Points on a hilly landscape, in no order, each with its height.
A ball rolls from a point to whichever of its 2 nearest points has the largest drop for the distance, and stops where none of them is lower. Distance is the straight distance between rows; heights are no part of it.
<153>: 111 101  97 107  98  90 123  85 107 116  81  86 106  98  99 127 115  87 121  84  65  89 101  48 115  74 106 124  84  92  74 114  83 144 129 130 106 123  83 104  73 120 104 108  65 162 115  75 106 129 132  76  85 113  72  73  99  59 118 143 108  78 133  (h 53.4)
<160>:  87 105 112  94  83 113 108 119  84 100 105 116  58  62 154 108  70  86 116  76  93  92 112  61  75  58  94 145  89  68 116 100  91  74 115 114  81  52  83 110  96 104 101 119 112  81  70 132  49 104 118  92 135  92  97  94 112  94  66 137 105 105  90  (h 51.2)
<993>:  88  97 105 108 107 100  83 112 112 102  99 126  91  87  82 113 107 113  58 108 129 129  79 102  93 114 111 101  89  93 130  84 145  55  79  74 127 110 127  93 119  39 135  84  86  61  94 106 126  92  81 102 108  87  80 112 101 128 131  56  77 106  76  (h 47.3)
<903>:  99  85 114  96  93 117 102  95 116 108 113  95  80 110 100  96 105  54  99  74  58  69 123 136 135 112  70 108 106 105  86 111  95  60  63  80 123  61  90 105 104 101  89 104  86  98  92  63 117 105  98 122  72 144 105 119  73 123 123  93 126  79 138  (h 51.6)
<800>:  72  96  79  64  92  83  88 129 113 105 104 115 144 120  81  76  64 131 100 112 108 115  78  76  76  87 128  84  89  84  60  84 137 135 151 122 100  54  88  95 105 113 111 137 131  69 112 122  90 101  69  76 122 120  70  48 109 131  93 152  73 134  64  (h 22.3)
<770>:  74 111 120 114  90 105 151  97 126  88  77 102 110 122 132  90 105  88 120 142 148 144 120 123  57 122 108  84 122  87 149 112 103 119  97  99  65  75  52 103  79 105  99 128 138  56  92 111  75  97  76 109 124  53 115 119 125  98  75  89 121 128  67  (h 38.3)
<22>:  95  92  86 128 100 115 130 126 124 116 102 122 101 130 123  99 120  93 150 126  63  95  79  78 130  84 141 121 115 120 101 110 102  32  94  70  97 129 114  83  69  57 134 125  96 128 120  55 145  95 129  62  94 120  85  80  77 133 114 106  98  66  97  (h 18.5)
<326>:  94  85  72  88 107  78  90  99 104  81  82 100  80  73  86  76  93 114  97 113 148 114  66 106  80 115 111 103  83  83 106  64 124 129 104 135  87  77  54  94 113 121  85 139 117  59 100 124  93  83  67  82 115 104  81  67 100 111 102 134  94 130  88  (h 10.7)
<222>:  90 109 139  70  88 105  87 122  82  91 114 114  84  62 120 105  76 105  96  80 111 111 111 106  82  70 107  86 107  60  97  95  85  85 118 124  88  57 117 100 125  84  84 104 120  45  61 146  64  90  78 106 136  87 105 115  96 118  80 110  91 141  57  (h 54.0)
<922>: 115 105  74 112 128  79  90 110 106 103  75  84 114  93  82  87 108 137 111 121 131 117  71 102 103 114 135  75  82 111 103  92 135 125  98  97 116 121 100 102  95  88 114 133 113  90 113 117 134 104  89  93  91  97  98  72 110 105 116  95  76 102  89  (h 30.6)
<215>:  87  90  66  73 114  80  90 114 128  98  82 120 109 117  58  65  70 109 100 110  99 119  68  94  85 104 125 103  81  93  63  63 146 124 106 119 101  63  58 100  98 102 112 154 124  89 122 108 107 110  68  56 106 139  61  54  84 149 120 156  80 120  95  (h 19.7)
<155>: 110  93  98  80 107 101 102  84  87  95 106  85 103 127  65  94  88  74  92  67  50  78 120 123 123 102  61  91 113 104  82 114  95 103  88  90 125  84 103  99  96 115  87  71  79 132  92  72 103 115 106 111  58 132  97 108  79 101 122  96 125  89 132  (h 53.3)
<60>: 101 115 105 102 100  74  90  78  91  91  86  82 113  91  65 112  98  94  88  90  96 107 117 170  95 126  65  65 127  89  78  89  77 134  71  79  87 126 105 141 119 110  85  85 108 104  69 113  92 104  78 146  91  93 120 133  97  92 107  88 102  91 126  (h 22.7)
<213>: 154  81  95  94 124 110 100  93 104  68 100  88 118 116  94 108 139  99 121  98 113  72  81  86 118  87 131  97  84 130 101 124  78  93  99  92 104 156 124  67  95  94  89  78  86 107 110  78 153  85 112  82  70 105 110  84  95  88 126  80 118  97 105  (h 36.3)
<493>:  84  82  92 101  86 125 139 125 120 126  89 122  95 155 109  85 107  93 138 122  63 103  71  73 119  89 116 134 105 107  85  97 118  64  99  95 114  87  88  76  54  69 126 147  84 121 134  39 133 114 104  49  73 153  70  65  89 135  98 124 102  82 108  (h 22.8)
<428>: 115  99 100 125  88 129 107  88 114  85 103  80  81  93 120 112 126  50 114  83  62  59 139 117 133  88  65 124  87 100  99 126  74  69  56  92 115  76 103 100  95 119  77  81  62 119  89  44  98 105 123 116  64 129 102 129  88  78 138 111 157  66 139  (h 49.4)
<227>:  98  64 117  60 105 111  88 100  99 105 134 119 114 152  58  82 103  81  68  73  66 105  97 127 115 118  85  81 127 114  92 115 127  52  91  85 130  83 122  84 129  62 114  51  84  97  93  77 137  81  72 118  90 124 104 118  86 147 123  54 103 109 109  (h 43.3)
<613>: 109  71 124  97  99 145 145 113 116  96 111  97  26  92 166  71 122  62 115 104  96  92  89  89 102  96  83 127  85 114 153 117  88  58  71 115  79  42  70  77  74  90  97 113  89  77 103  65  90  89 107  77  89  96  84 124 112  92  78  89 136 120 128  (h 25.5)
<925>:  74 113 124 107  96  96  95  93  92  92  87  91  96  73 104 116 105 109  66 120 167 116  97 116  74 105  88  81 115  85 133  90 115 108  87 106 100  80 108 113 115 113  90  94  95  50  79 125  78  84  68 119 117  69 109 126 123  88  97  78  88 127  79  (h 33.5)
<474>:  88 109 112  93  65  95 118  68  78  83 127  93  95 103 116 102  75  92  93 108 103 114 108 115  75  96  77  90 118  98 119 102  79 155 116 118  67  92  81 107  91 158  85  81 116 100  82 121  67  95  87 110 119  76 137 122 110  77  35 111 107 110  86  (h 55.2)
<611>:  96  64 112  76 115 108 108 120 129 115 109 107 133 166  78  68 101  99 102 115  81 117  81 116 120 107 122  80 110 135  88 111 132  49  95  67 113 114 104  81  87  52 127 100 111  94 123  62 159  91  81  96  85 116  88  85  94 147 127  60  95 101 105  (h 43.7)
<298>: 110 103  95 103 108 101  89  51  63  79  94  68  79  91 119 102 137 153  76 119 152  60  81  91 106 111 108 108  93 121 118 103  88 152 101 139  94 145 154  82 110 113  63  59  91 130 109  84 125  71  96  99 103  60 124 108 128  47  78  87  90 123  94  (h 44.8)
<633>: 134 113  83 106 116  86 105  86 102 104  62  67 124 101  74 122 101  93 101 102  89  83  92  75 113  80 103  97  81  97  65  94  96 152 101 105 106 125  82 107  81 116  97 113  82 137 122  83  99 127 104  93  74 126  65  68  90  81 140 137 111  85 141  (h 55.1)
<422>: 125  96  91 116 114  99 117 130 119  90  84  89  76  82 136  75 103  96 148 130 103 112 105  93 124  84 146 123  95 116 107  92  82  80 100 111  93  93  81 103  83  98 101 153 107  98 116  99 113 119 125  70 110 105  98  92  80 113 104 122 101  96  99  (h 29.3)
<856>:  96 101 110  83  95  87  79  91  68  83 113  83 115 103  87  86  96 128  90  88 120  92  86  96  97 102 102  76 103 110  93 108  98 143 129 115  94 115 115 106 111 135  89  89 109 106  95 105  87  94  85 112 104  94 120  85 110  85  73  92  90 131  91  (h 39.6)
<697>:  99 105 112 129  90 118 144  89 104 110 108  93 102 115 142  88  87  85 145 132  69 129 126 139  91 104  96  92 111 122  78 104  71 146 111 107  38  84  33 118  66 152  81 112 146 107 100  93  62 107  97 107  96  69 140 125  85  91  30 141 113  77 119  (h 57.9)
<847>:  93  98 101  89 104  81  98 102  84 132 113  92 129 141  81  92  76  97 107  63  43  91 100  70 104  94  97  87 125 102  68 121 100 114 145  93 103  87  97 100  88 126 117  89  99 149 123  82  92 130 114 104 103 110 101  89  87 103  76 101  84  92 112  (h 66.3)
<196>: 115 106 103 103 106 101  91  98  80  95 105 108  65  71 126 117 111 124 103 103 126  89  76  56 100  94 125 121  75 116 140 108  96 130 120 143 109 109 118  90 103 127  95  93  82 111 106 107  91  90 128  72 103  80  91  95 122  61  85 106  95 109  87  (h 48.0)
<250>:  80 116 126  99  72  98 113 107  91 106 120 109  94  74 137 117  69  90 110  93  77 113 140  95  70  78  79 106 117  84 112 101  74 121 126  98  65  75  83 120  99 144  93 108 116  91  80 125  40  96 119 120 143  72 120 129 111  80  41 119 106  89  76  (h 53.8)
<995>:  83 105 103  88 100  90  74  98  79 125 103 104 119  98  85 110  95 136  71  90 117  87  79  73 103 107 104  80  93 109  93  94 129 126 119 108 105  97 151  94 117 126 107  91  89  96 112 110  90  92 102 105  82  94  98  86 119  74  95  84  60 118  84  (h 37.9)
<1077>:  95  76  95  87 100  84 114  82 106  84  80  79 116 128  80  59  87  93 107 122 104 104  85 127  87 119  85 102 105 113  62  70 122 161 114 122  54  71  17 102  73 133  82 132 144 101 121  93  90 105  59  85  81 123  88  58  87 127  84 138 116 111 132  (h 19.3)
<50>:  99 110 109 130  83 109 142  99 112 121  91  93  93 111 130 103  95  82 151 109  50  96 148 134 119  87  74 106 112  97  76 101  73 129 101  92  64  79  41 117  72 141  94 113 117 128 114  64  55 124 129  98  93  96 115 116  93  83  73 137 104  56 137  (h 59.5)
<985>:  92  95 112  96 115  98 109 108  91 123 130  97 128 140  94  89  90 105 114  92  71  91 104  75  96  94 106  86 115 116 104 134  78 109 141  91  97 113 110  99  87 129 102  68 101 130 109  85 103 118 126 114 108  79 134 115 116  70  60  74  90  91  96  (h 65.1)
<901>:  96  75 102  88  92  89 110  92  91  63 112  96  88  85 103  80  87  93  92 105 141 115  80 124  72 113  88 107  97  98 108  76 114 130 113 143  63  62  40  98  97 118  68 110 127  53  94 122  71  70  66  79 114  95 107  76  94 119  59 131 115 142  90  (h 13.5)
<232>:  78 143 103 147 107  87 124 117 123 122  55  96 133  88 106 105 109 103 110 128 108 124 148 136 106 114  99  84 130  92 104 108  82  90  86  61  96 131  92 143 102  96  88 121 123 104  95 132  74 137 116 146 125  58 119 136 108  90 108  60  86  62  97  (h 22.9)
<689>: 112 106 116 110 116 103  96 108  91  86  97 108  63  75 117 109 127  89  93 102 129 107  92  99  91  99 102 106  98 104 138 103  87  68  80 106 111 106 120 103 117  87 103  81  86  74  77 104 103  91 111 102 113  92  97 129 106  80  98  69 106 110  97  (h 30.5)
<854>:  88 125 102 107  76  67  84  95  84 117 100  87 137 103  69 111  67 109  90  73  65 104 127 138  94 105  69  75 124  90  58  99  81 139 117  84  85 112 115 148 118 136  96 101 120 127  82 122  64 112 100 144 107 100 114 109  94  96  85  96  86  73 121  (h 25.3)
<632>: 142 101  93 111 113 111  82 123 105  75  94  98  87  70 127  91 118 101 141 114  96  85 113  88 131  84 146 108  97 117  89 104  66  87 109 114 108 133 122 112 116  99  93 113  99 100  85 119 122 101 131  83 111 111 105 117  93  94 114 112 103  91 102  (h 32.6)
<553>: 153 108  80 119 112 114  86  63 103  39  84  79  91  65 104  97 145  79 103 100 130  55 117 113 111 107 102 108  73 119  96  88  55 128  67 124 109 149 127  95 126 109  52  82  71 108  83  92 111  67 106  97  80 108 114  88 105  69 131 121 127 102 121  (h 44.7)
<129>: 133  61 100  72 120  92  97  95  98  64 100  87  80  96  85  63 118  88 107 107 130  93  73 132 101 124 108 101  75 111  97  88 118 110  80 143  85  89  69  75  98  93  72 113 106  78 126 100 125  90  71  71  83 110  92  73  79 114 103 104 110 128 103  (h 24.1)
<789>: 123  96  72 114 103  81  60  89 107 106  92 126 117  70  60 134 117  92  81  96  63  82  99 100 118 116  95  99  80  92  79  71 126  67  62  78 135 137 121  95 109  43 120  93  57 104 107  96 128  88  98 102  62 151  66  77  76 118 176 101  84  65 122  (h 34.2)
<324>: 123 102 113 108  82 102 116  78  96 100 109  75  91 109 113  96  96  78 147  87  51  66 139 123 118  81  85  94 104 106  70 107  51 135 115 110  77  87  75 112  74 144  81  87 111 163  89  76  70 111 136  89  75  98 115 122  84  83  94 141 129  81 129  (h 61.0)
<531>:  98 110  99 122 107 106 135 111 128  92  63 100  60  72 132  93 113  92 114 149 127 136 105 117  91 107  87 112 108  96 137  94  91  80  68  84  81  81  63 113  77 106  99 126 107  70 100 106  88 107 107 112 119  77  91 122 116  73  99  86 112  87 110  (h 20.1)
<1063>:  91  69  84  70 107 103  98 114 120 122 116 119 119 132  51  89  96  97  59  91  75 121  86 132 104 127  93  95 112 119  87  88 146  48  79  64 128 105 110  77 109  44 129  62  84  86 114  84 149  96  64 103  85 128  70  88  88 157 141  54  83  97 101  (h 41.4)
<521>:  97  99  59  85  87  82  50  97  95 138 116 136 123 105  42 121  99 114  82  74  72  92  87 100 115 120 102  92  91  98  66  70 127  54  88  77 127 124 133  96 130  47 127  84  81 106 107 112 126  89  89 106  78 133  68  86  63 145 153  91  65  78 108  (h 36.8)
<763>: 105  69 119  76 113 109  94 102  98  94 117 123  95 107  72  91 108  89  68  86 106 111  89 129  95 116  93  87 109 104 117  97 113  54  82  93 122  94 129  92 134  69 105  61  90  63  76 100 132  90  82 103 109  99 100 117  89 136 121  62  92 127  95  (h 45.1)
<775>:  76 107 137  93  77 103 108 109 100 119 125 101 129 119 103  86  80  84 120  76  55 105 149 116  81  92  83  65 134  86  83 116  70  84 147  74  82  77 104 107 107 117 113 108 124 105  90  96  62 116 100 137 130  95 135 128  93 126  62 100 101 102  90  (h 29.5)
<1004>:  86 124 112 130 108  85 112  92 100 109  81  79 143 129  70 101 106  95  80 125 120 125 134 148  94 118  80  66 139  96  95 124  74 125  84  58  83 128  90 137  98 106  87  88 120 106  94 101  91 127  84 152 110  69 125 135 116  80 108  55  97  88 103  (h 19.6)
<883>:  76  87  71  92  77  85  77 107 107 138 132 123 129 131  55 106  99 108  88  88  76 104  74  88 119 109 101 102 116 105  93  91 120  25  96  56 122 132 131  88 101  41 143  73  86 119 109  78 143  86  91 101 102 121  73  75  85 148 132  72  79  81  84  (h 39.0)
<460>: 100 105  80  97  87 102  78 110  85 130 102 122 107 108  87 118  99  96 115  82  55  91  96  73 123  91 115 111 113 104  78 104 109  61 108  89 128 119 123 108  97  86 133  97  79 138 106 104 111 104 125 101 108 129  90  93  81 119 114 105  81  75 104  (h 36.7)
<721>: 118 100  96 108  85 116  81 111  85 127 122 128 109  84 126 130 106 102 135  77  62  63 111  43 133  78 131 128 109 112  98 113  76  43 127 104 115 145 145 104 104  84 121  70  79 138  90 101 120  98 160  93 122 119 108 117  98  97 109  90  86  62  98  (h 38.5)
<95>: 100 105 109 102  91  93 128  88  93 104 119  93 107 133 113  78  76  89 127 104  81 112 109 103  80  92 105  92 113 114  97 104  75 148 136 107  53  85  54  99  61 156  94  94 124 119 117  92  70 107 103  99 108  62 128 101 108  74  30 121 109 106  92  (h 56.5)
<301>: 141 112  89 111 105 125 102  64 110  45 108  72  84  81 108  98 129  48 109  96  95  59 136 124 124  92  79 129  77 114 103  99  60  92  61 106 112 112 110  91 113 117  58  79  70 120  81  73 103  83 123 114  58 114 105 117  90  65 137 120 150  99 150  (h 47.2)
<568>:  83 112  99  95  97 102  54 117  85 140 104 116 126  77  86 113  89 132  83  90 100  97 101  82 104  96 117  85  88 103  90  99 130  76 109  92 123 117 154 119 121  87 119 102  98  82  99 126 105 101 109 109 107  99 105 101  96  99 110  77  58  97  89  (h 35.8)
<1029>:  68 102 123  72 105 102 105  99  86 112 119 101 111 107  64 135  89  89  17  86 119 113  90 102  63 121  49  86 127  68 114 103 132  92  77  87 130  63 129  94 123  96 107  68  83  73  91 106  85 103  67 137 102  89  92 112 124 113 101  60 106 120  81  (h 55.5)
<388>: 139  73  88 100 107 101 100 117 133  78 105 118  78 108 108  90 124  93 116 119 109  98  66  98 126  88 137 114  74 116 122  97 114  49  78  82 104 131 114  60  77  40 130 113  85  88 125  85 164  74 119  59  83 127  74  80  82 121 150  93 103  92  85  (h 27.7)
<735>:  63 117 141 126  82  94 129  85  98  87  86  98 115 103 117 128  94 102  86 141 176 120 115 122  51 109 100  73 127  76 148 127 102 133  92  99  80  73  83 106  94 100  91  97 122  47  79 116  71  85  56 119 129  62 120 133 132  93  90  75 112 141  54  (h 36.0)
<243>:  82 107 130  68  76  97  81  78  64  79 128  83 119 126 100  88  92 128  70  87 139  85  92 116  83  96  94  66 108  98  94 108  95 166 134 132  71 115 130  89 104 136  72  57 109 101 102 100  75  64  56 107 117  63 154  98 109  79  37 104  91 152  69  (h 41.3)
<278>: 102 101  74 110 117  88  96  85  97  77  69  94  51  53 112 104 118 110  75 122 170 110  71 111  86 129  87 108  75  92 138  65 118 127  78 123  99  94  70 102 113 106  76 115  96  59  90 128 103  87  77  92  91  84  89  78 120  81 111 105 105 117  95  (h 13.9)
<699>:  75 103 131 116  81 117 117 110  98 124 125 111 109 112 123  93  95  78 119  71  54 103 147 103  99 103  90  97 145  79  98 112  77  30 111  75 109  79 113 103 112  89 108  99 127  95  89  92  85 128 102 134 132  91 131 144  90 132  77  78 108  89  96  (h 31.6)
<1017>: 139 101  88  99 123  93  84  86  95  86  94  80  98  76  94 107 138 119 103 116 126  90  67  86 107 103 127  91  76 117 105  95 102 131  91 109 115 137 113  83  99  98  91  91  86 107 114  92 138  85  96  80  72 106  84  68 105  90 123  91 105 109  99  (h 33.6)
<72>:  84  99 120  71  84 105 101 117  80 100 120 124  78  80  94 106  86  82  73  63  92 108 104  86  72  83  75  95 108  65 105  94 105  59 104 109 106  42  99  86 123  81 105  92 102  56  81 118  62  98  80 109 133 101  92  99 107 123  81  98  99 117  89  (h 55.3)
<476>: 127 103 106  84  94  95  48  71  90  86 103 124  98  75  83 127 125 104  85  58  82  66  91  69 122 111  90 112  60 100  78  98  89 119 101 135 127 131 145  82 130  97  98  74  48 128  93 107 112  69 129  65  63 139  93  84  82 102 149 114 113 113 116  (h 40.9)
<405>:  80  95 137  59  83  97  91 102  89 110 132 121 111 109  64 113  79  83  52  68  92 119  99 118  63 109  51  72 116  51  88  99 121  61 100 102 128  50 115  85 141  78 102  73  95  66  71 110  83 101  49 137 117 109  95 110  97 143 104  70  99 124  85  (h 56.6)
<867>:  62  81 100  88 106 118 117 112 112 109 118 116  97 112  91 135  96  81  24  93 116 139  76  78  50 123  63 115 116  89 140 109 151  70  69  83 125  61  93  74  99  76 131  69  83  69 104  89  99 104  70 121 110  96  65 103 137 123 105  45 115 104  83  (h 53.9)
<683>: 104  86  92 101 105 111 128 124 125  98  83 115  67 119 110  69 101  94 130 125  92 108  83  88 101  88 127 122  96 107 100  86 116  72  98  96 105  61  75  79  78  84 123 158 109  92 128  82 113 110 107  57  87 125  79  76  88 130  96 131  94  96 104  (h 26.1)
<713>: 110  91  94  86 106 103  82  82  67  95  98  87  71  85 105 107 109 147  70  99 148  71  64  59  99 113 106 110  68 115 121  91 112 155 112 164 103 105 142  75 107 122  81  80  84 109 119 100  99  68  91  77  83  79 102  77 109  64  86 100 101 138  82  (h 46.4)
<550>: 123  86 106  94 122 126 102 101  99  81 105 107  96  97 115 108 132  97 109 107 125  77  84  93 107  97 114 106 102 133 138 125  74  69  79  93 112 135 134  87 106  92 108  60  82  95  83  85 150  87 128  98  95  84 119 124 110  83 107  56 112  86  98  (h 33.3)
<537>:  74 121 132 117  89  79 116 105 107 116 104  93 154 132  75  90  68  89 101  86  56 123 148 151  87 110  66  52 130  94  73 104  89 112 116  61  70  87  84 124  95 131 108 110 141 112  93 101  66 118  89 149 110  94 132 124  86 119  73  89 101  72 109  (h 27.5)
<402>:  95 117  80 115 109  90  58 121 107 129  84 117 127  74  79 103  98 121  87  97  87 106 104 117 120 114 123  97 101  96  78  90 116  50  86  59 127 142 145 129 133  57 121 112 112  91  85 136 116 116  94 113 106 107 103 116  82 127 135  89  65  82  85  (h 33.4)
<968>:  91 120 127 132  79 115 130 121 101  98 110 106  74  56 157 100  77  85 127  97  88 112 142  85  83  79  99 125 110  77 122 103  72  67 104  99  60  75  86 115 109 105  88 122 122  73  76 131  39 111 122 108 146  73 115 127 116  95  60 107 110  84  85  (h 52.5)
<448>: 123  94 117  87  86 106  90  62  76  78 117  62 103 136  83  68  84  96 119  87  80  79 113 137 111  97  81  89 111 112  65 103  57 155 116 101  72 106  88 112  84 130  60  67 112 151  93  86  98 100  97 109  80  88 131 114  86  82  75 119 121 101 128  (h 62.5)
<68>:  80 152  76 159 123  94  92 128 134 124  43  85 134  77 107 109  94 133 118 133 124 123 136 128 117 113 138  84  97  91  98  99 108 103  83  60 117 151 119 138 105  65 101 140 125  90  96 146 101 125 113 133 123  71 130 118 109  86 140  77  59  66  81  (h 26.7)
<677>: 115 103  89 120 108 112  85 127 109  94 111 115 100  97 133 100  96 111 149  93  68  82 117  70 125  75 161 116 105 119  88 114  80  42 127  94 111 149 142 110 112  73 118 108 105 118  84 121 135 103 153  72 128 104 122 121  91 106  99 101  86  76  85  (h 35.9)
<509>:  85 124  82 133 116 101 103 125 115 121  68 109  97  71 112 125 109 113  80 125 128 134  88  88  93 109 103 109  88  87 133 101 135  51  59  69 122 110 103 111  91  61 124 115  96  78 104 118 109 114 111 116 109  89  86 109 117 100 122  66  84  76  88  (h 49.7)
<456>:  85 104 110  87  75 100  94  52  52  77 101  65  95 114 119  93 102 156  70 115 157  65 100 126  80 112  94  98 101 103 110 107 110 166 117 140  73 151 137  83 105 124  69  67 111 126 113  91  93  72  67 116 108  48 135 102 123  54  44  94  84 134  92  (h 43.0)
<606>:  84 102 100 101  91 110  95 125 106 115 119 115 105 103 112  93  87 102 116  81  55 109 116  73 106  88 118 112 119  88  87  98  98  36 115  86 112  91 115 106 109  84 123 120 115 105 104 106  97 115 108 100 127 116 102 109  83 137  75 107  88  97  93  (h 34.1)
<742>:  75 132  76 145 101 110  71 128 120 125  75 106 133  81 103 110  98 131  80 115 124 120 122  94 115  99 142  95  75  78  95  93 135  71  96  65 124 128 145 130 121  47 123 144 128  86  83 156 113 113  96 113 106  88 122 119 107 107 128  80  59  87  63  (h 30.4)
<824>: 145 112  95  87 106  92  48  71  84  61  89 104 102  67  94 115 141 127  81  79 125  58  93  92 122 116  99  98  60 106  74  89  67 145  89 136 118 146 156  97 141 106  56  69  68 116  91 100 115  56 108  86  63 118 113  83  96  82 135 121 103 115 123  (h 42.5)
<198>: 108 126  85 101  93  96  96  47  93  90  83  71  95  99  66 122  92  99  81  79  92  77 112  98 121  93  65 107  76  81  71  94  89 164  81  96 124 117 104 114  94 125  79  74  70 144 100  83  90 121 106 115  55 116  78  75  86  72 137 134 125  91 151  (h 56.4)
<315>:  95  91 112 113 101 130 140 101 116  89  99  79  47  92 153  92 115  70 110 128 124 114  99 132  95 106  65 113 103 107 157 106  75  92  62 105  64  57  55  99  77 118  77 117  99  74  97  72  81 104 103 102  96  78  83 144 116  73  79  84 143 107 122  (h 23.0)
<858>:  92 108  70  96 121  82  84 118 118 112  81 116 129 119  65  77  86 127  91 107 112 132  85  98 100 105 139  72  87  94  78  94 145  89 109  84 123 101 101 101 111  71 123 140 113  82 107 130 119 108  77  84 107 108  85  76  90 138 123 106  69 117  71  (h 27.9)
<496>:  62  98  82 118 124 117 125 125 125 128  71 110 114 102  96 120 106  94  46 131 116 156  93  92  69 125  75 111 114  91 133 112 150  68  52  59 120  78  74  97  80  68 128 103  91  76 117  93 111 115  87 130 113  86  66  89 123 118 113  44 105  84  94  (h 51.9)
<1053>:  96 112  86 114 101  95 123  89  91 121  92  85  85  82 117 131 103 103 113 104  98  80  94  51 113  85 104 134  80  94  99 108  67 162 116 118 102 111  74 100  91 150  88  94  73 149 123  83  80 123 144  85  92  91  80  89 119  30  94 130  92  69 111  (h 52.1)
<15>: 133  91  98  83 111  96  69  85  85  79 109 115 117 106  87 122 124  91  92  70  85  60  89  80 124  97  96 101  83 123  97 109  77  84  97  99 136 138 140  81 120  86 111  57  71 128  87  88 136  69 123  80  76 128 108  94  88 107 133  95 113  89 106  (h 39.2)
<791>:  89 106  74 100 117  66 106 107 119  94  62  99 121 118  92  63  81 112 116 128 109 119  90 102  94 111 114  91 100 101  71  71 121 144 110 101  77  87  35 109  78 110 106 167 137  96 127  99  94 121  81  82  97 106  74  49  98 115  97 139  92 101 115  (h 16.7)
<218>: 118  93  72 124 128  96 116 118 121 104  91 116 110 108 113 102 116 113 143 138 109 102  71  78 125  81 147 111  93 120 119 112 110  55  95  68 113 153 122  87  75  59 139 119 100 101 119  87 154  96 131  80  98 107 102  81  95 104 130  95  97  71  96  (h 23.2)
<27>: 132  98  74 112 103  92  77 107 121  95 102 120  93  70  91 125 114  95  96 116 104  92  76  95 109  93 108 117  73 102 116  77 127  64  65  82 119 145 116  75  99  48 128 107  78  94 117  91 137  91 106  82  78 129  65  69  91 116 175 108  96  72 104  (h 31.3)
<362>: 109  80 114  86 106 118 121 110 106  77 114 108  39  89 131  87 114  78  86  94 125 123  81  83  83  94  81 105  91 100 154 107  97  56  78 113  99  66  88  77  91  78 106  92  87  70  90 102 106  83 101  85 112  92  91 118 109 105  81  73 116 130 108  (h 28.0)
<801>: 102 108  78 130 108  96 118  84 107  80  65  80  76  59 108 106 120  96  93 150 160 128  97 144  90 132  79  95 103  89 133  84 102 124  56  97  79 106  62 122  91 104  81 117 109  67  94 115 103 100  72 119 103  77  91 114 127  64 108  90 112  93 103  (h 17.0)
<700>: 105  83 111  97 104 104 112  90  91  96 138  74  94 131 107  82 110  86 125  89  73  81 123 118  98  95  80  87 115 111  97 119  57 114 123  95  69 102 104 104  86 128  85  56 111 129  94  81 101 117 122 105  96  73 132 141 101  70  62  92 123 109 107  (h 63.8)
<277>:  97  81 106  57  91  83  77 102  99 133 105  99 138 162  40  82  74 104 103  47  41  90  96  81 112 100  95  92 114 107  42 102 121 113 140 110 114  73  87  97  93 107 115  98  91 150 121  77 102 115  96  86  76 151  84  76  77 133 110 126  88 110 113  (h 67.5)
<292>:  77 106  95 105  78  99 123  87  91 113 118 104  65  82 141 136  79 102 108  99  90  85 105  44  88  76  84 149  86  95 118 109  78 161 136 127  75  78  65 100  88 163  91  97  82 130 107  96  41 110 156  76 120  82  93 113 124  45  53 137 100  85  95  (h 50.8)
<117>: 111 115  88  94 111  90  91  66  76  97 104  60 109 139  68 106  83 105  78  84  88  87 101 109 120  84  65  85 116  89  81 113  91 156  95  68 112 105 102 110  85 115  84  60  86 145 111  79 105 119 100 130  62 111 101  98  98  70 114 100 117  92 140  (h 55.0)
<1027>: 104 106 116 121  90 120 112 103  87 106 110 106  42  48 148 123 101 102 113 100 107  90 101  35  91  67 110 143  75 105 142 107  66 112 118 141  98  84  88  95  98 128  91  97  74 112  88 114  57  97 154  85 117  76  97 107 131  36  68 112 103  86  85  (h 49.6)
<523>: 115  57 109  74  97  99 102  71  98  70  96  70  94 117  90  59  98  82 120  97 111  83  89 153 100 129  88  95  99 122  69  84 112 139 107 135  55  84  31  86  82 113  61 115 123  96 129 102 105  79  50  74  71 105 101  71  62 129  75 128 125 136 110  (h 21.6)
<720>:  91 115 119  91  69 116  73 125  80 101 113 115  83  52 145 117  57  92 108  58  81  89 129  91  93  60  91 128  99  59  81 103  72  74 125 122  82  71 120 131 123  95  93 114 118  80  64 153  39 109 109 106 144  99 107 109  92 101  59 126  92 109  67  (h 52.4)
<696>:  76  99  71  68 120  83  91 124 111 106 100 117 147 141  58  80  81 138  77 101 126 132  61  73  80 100 133  75  86 103  86  91 158 124 132 106 117  78  90  78  99 100 127 126 117  78 129 110 116 103  75  93  99 104  84  54 127 115 103 108  72 127  68  (h 25.0)
<792>: 100  92 105  85 100 101  94 116  85  98 104 108  71  75 121  93  86 107 110  89 108 106  85  55  88  78 111 114  82  92 125  97 102 103 123 127 102  72  81  95 100 117 109 126  96  81  98 121  71 101 121  73 120 105  84  86 109  94  76 133  98 119  83  (h 49.8)

Where does a ball stop that starts at each point below?
<1027> => <1004>
<1017> => <791>
<792> => <1004>
<460> => <1004>
<925> => <326>
<995> => <1004>
<550> => <326>
<721> => <22>

Call two points neighbours if one is among the 2 nearest of the other. Go from one point of each pair to the other, from neighbour to neighbour, staying as low as possible. Name the highest point that can't be avoided.
<1004> and <326> => <198>
<326> and <791> => <523>
<22> and <1004> => <721>
